Each row is a point on a landscape with many valleys, with its height.
A ball rolls from a point to whichever of its 5 nearest points has the largest drop for the distance, and stops where none of them is lower. Distance is the straight distance between rows; heights are no part of it.
leni: [155  79 179  68 154  92 193  78  98 151 152 139 138]  h=179
misub: [150 105 144  72 141  70 156 108 102 104 154 142 170]  h=271
sepe: [ 86 168 137 161 114 170  95 149 173 146 117 103  94]  h=379
nupu: [136 128 104 125 150 104 121 136 100 102 145 139 150]  h=272
kisin: [113 130 160 160 132 150 122 131 167 188  77 112  88]  h=636
fila: [ 99 150 140 145 126 140 113 149 152 152 104 115 108]  h=493
fubur: [157 107  90 104 144  91 128 135  91 104 161 164 174]  h=114
lofa: [155  89 164  64 142  88 190  91 103 132 142 136 142]  h=234
fiki: [113 150 109 187  99 208  73 153 172 123 118 124 106]  h=351
zap: [116 140 132 131 128 106 127 135 126 131 117 124 124]  h=609
fumo: [125 155  81 179  95 202  79 157 165 119 115 124 112]  h=356
Zov: [114 144 101 164 127 166 105 157 126 125 131 124 124]  h=141
ziga: [126 144  63 118 123 164 113 156 102  93 133 142 147]  h=363
Zulup: [136 109 144  83 130  78 150 110 110 107 138 133 153]  h=93
kikik: [143 117  88 117 139 107 118 142  92  95 143 161 163]  h=195
bod: [152 108 107 106 142  85 126 128  90 102 162 155 165]  h=110
voru: [156  87 181  96 143  93 182  88 102 140 137 138 129]  h=212
kepi: [146 106 165  91 128  91 169  98 117 122 121 131 136]  h=393
Kibi: [153 103 132  84 142  63 155 110  95 100 176 149 184]  h=111
Gozi: [ 92 153 138 157 121 169 114 139 181 166  88 105  81]  h=518
palar: [149 100 151  68 132  80 170  99 100 115 146 135 146]  h=133
geza: [151  91 175 108 142  97 177  89 114 147 123 133 123]  h=276
rovov: [134  93 208  92 165  79 194  72 100 168 153 131 121]  h=85
nur: [129 162  60 146  92 189  92 158 141  87 120 128 132]  h=412
dapus: [116 142 139 129 127 114 123 137 138 141 114 116 113]  h=665
Meri: [174  87  98  77 133  77 145 124  84  92 177 166 202]  h=82
lubib: [136 132  59 111 134 139 118 151 100  91 141 143 153]  h=130
Far: [119 173  57 147  86 180  75 163 138  72 132 125 151]  h=553
gomu: [125 161  64 129  99 172  97 161 124  73 135 122 148]  h=551
padu: [111 153 100 171 125 174  96 144 136 126 134 123 115]  h=263
Tuzig: [107 134 144 136 129 131 130 140 148 160  89 106 103]  h=653
Feru: [171  91 119  78 136  72 150 109  88 100 188 158 196]  h=116
miz: [118 175  59 161  70 186  64 169 158  84 115 125 140]  h=536
kug: [168  97  87  80 139  84 134 137  83  92 168 170 196]  h=52
pum: [122 138 105 135 138 113 117 142 108 114 139 135 132]  h=394
Moz: [141  87 199 115 150  92 178  77 109 160 135 120 107]  h=291
Falu: [ 87 164 147 169 108 193  84 140 195 165 101 101  75]  h=501
deda: [139  96 206 133 143  95 172  76 127 165 127 112 103]  h=510
nusab: [101 158 142 154 124 153 124 140 169 158  96 109  92]  h=490
zipa: [101 162 129 181 104 191  68 144 181 140 122 109  97]  h=396
dis: [129 105 185 154 133 104 162  92 133 173 106 120 100]  h=715
Turis: [134 115 161 143 133 120 147 114 143 171  88 114  97]  h=734
Pugok: [136 101 187 143 146 104 165  91 130 166 104 117  97]  h=686
zulab: [132 129  81 126 141 129 117 145  93 101 144 147 147]  h=275
Giki: [112 152 103 179 113 184  89 152 152 130 128 118 114]  h=297
dok: [ 92 162 158 161 112 202  93 134 206 167  82 101  62]  h=611
modu: [137 113 151 114 126  91 156 113 128 137 100 122 128]  h=586
Moba: [152  83 192  93 156  91 186  75  99 153 144 131 126]  h=161
luvud: [122 140  77 148 116 174 107 154 119 101 133 132 131]  h=316
kodel: [126 122 126 107 139  86 129 128 114 121 131 129 141]  h=545
Vipiz: [138 115 142 105 134  78 136 118 115 110 137 138 141]  h=466
Sezo: [ 94 162 124 158 125 153 101 147 149 139 123 106 102]  h=119
rora: [124 154  86 155 101 186 101 153 137 107 129 124 129]  h=309
Zufen: [113 146 106 147 135 126 115 150 120 123 131 123 125]  h=411
Zos: [ 99 146 159 159 130 182 108 138 194 180  76 103  72]  h=616
bogag: [105 154 125 138 133 112 123 139 128 137 122 118 123]  h=606

Call two points neighbours if one is among the 5 nearest of the other. Go from one point of each pair to the other, from neighbour to neighbour, staying as low as possible. Name the highest point that can't be avoided.
lubib / rovov => voru
Zulup / lubib => kikik
kug / Zulup => Kibi
Sezo / Zov => padu

Two balls start at each pair of points below. Name the first point that both come to, or write never.
geza / kikik => never
gomu / dapus => Zov
pum / nur => never
Falu / Tuzig => Sezo
Gozi / dok => sepe

Where does a ball stop that starts at each point below?
Turis => rovov
Zos => Sezo
fumo => Zov
Far => Zov
fiki => Zov
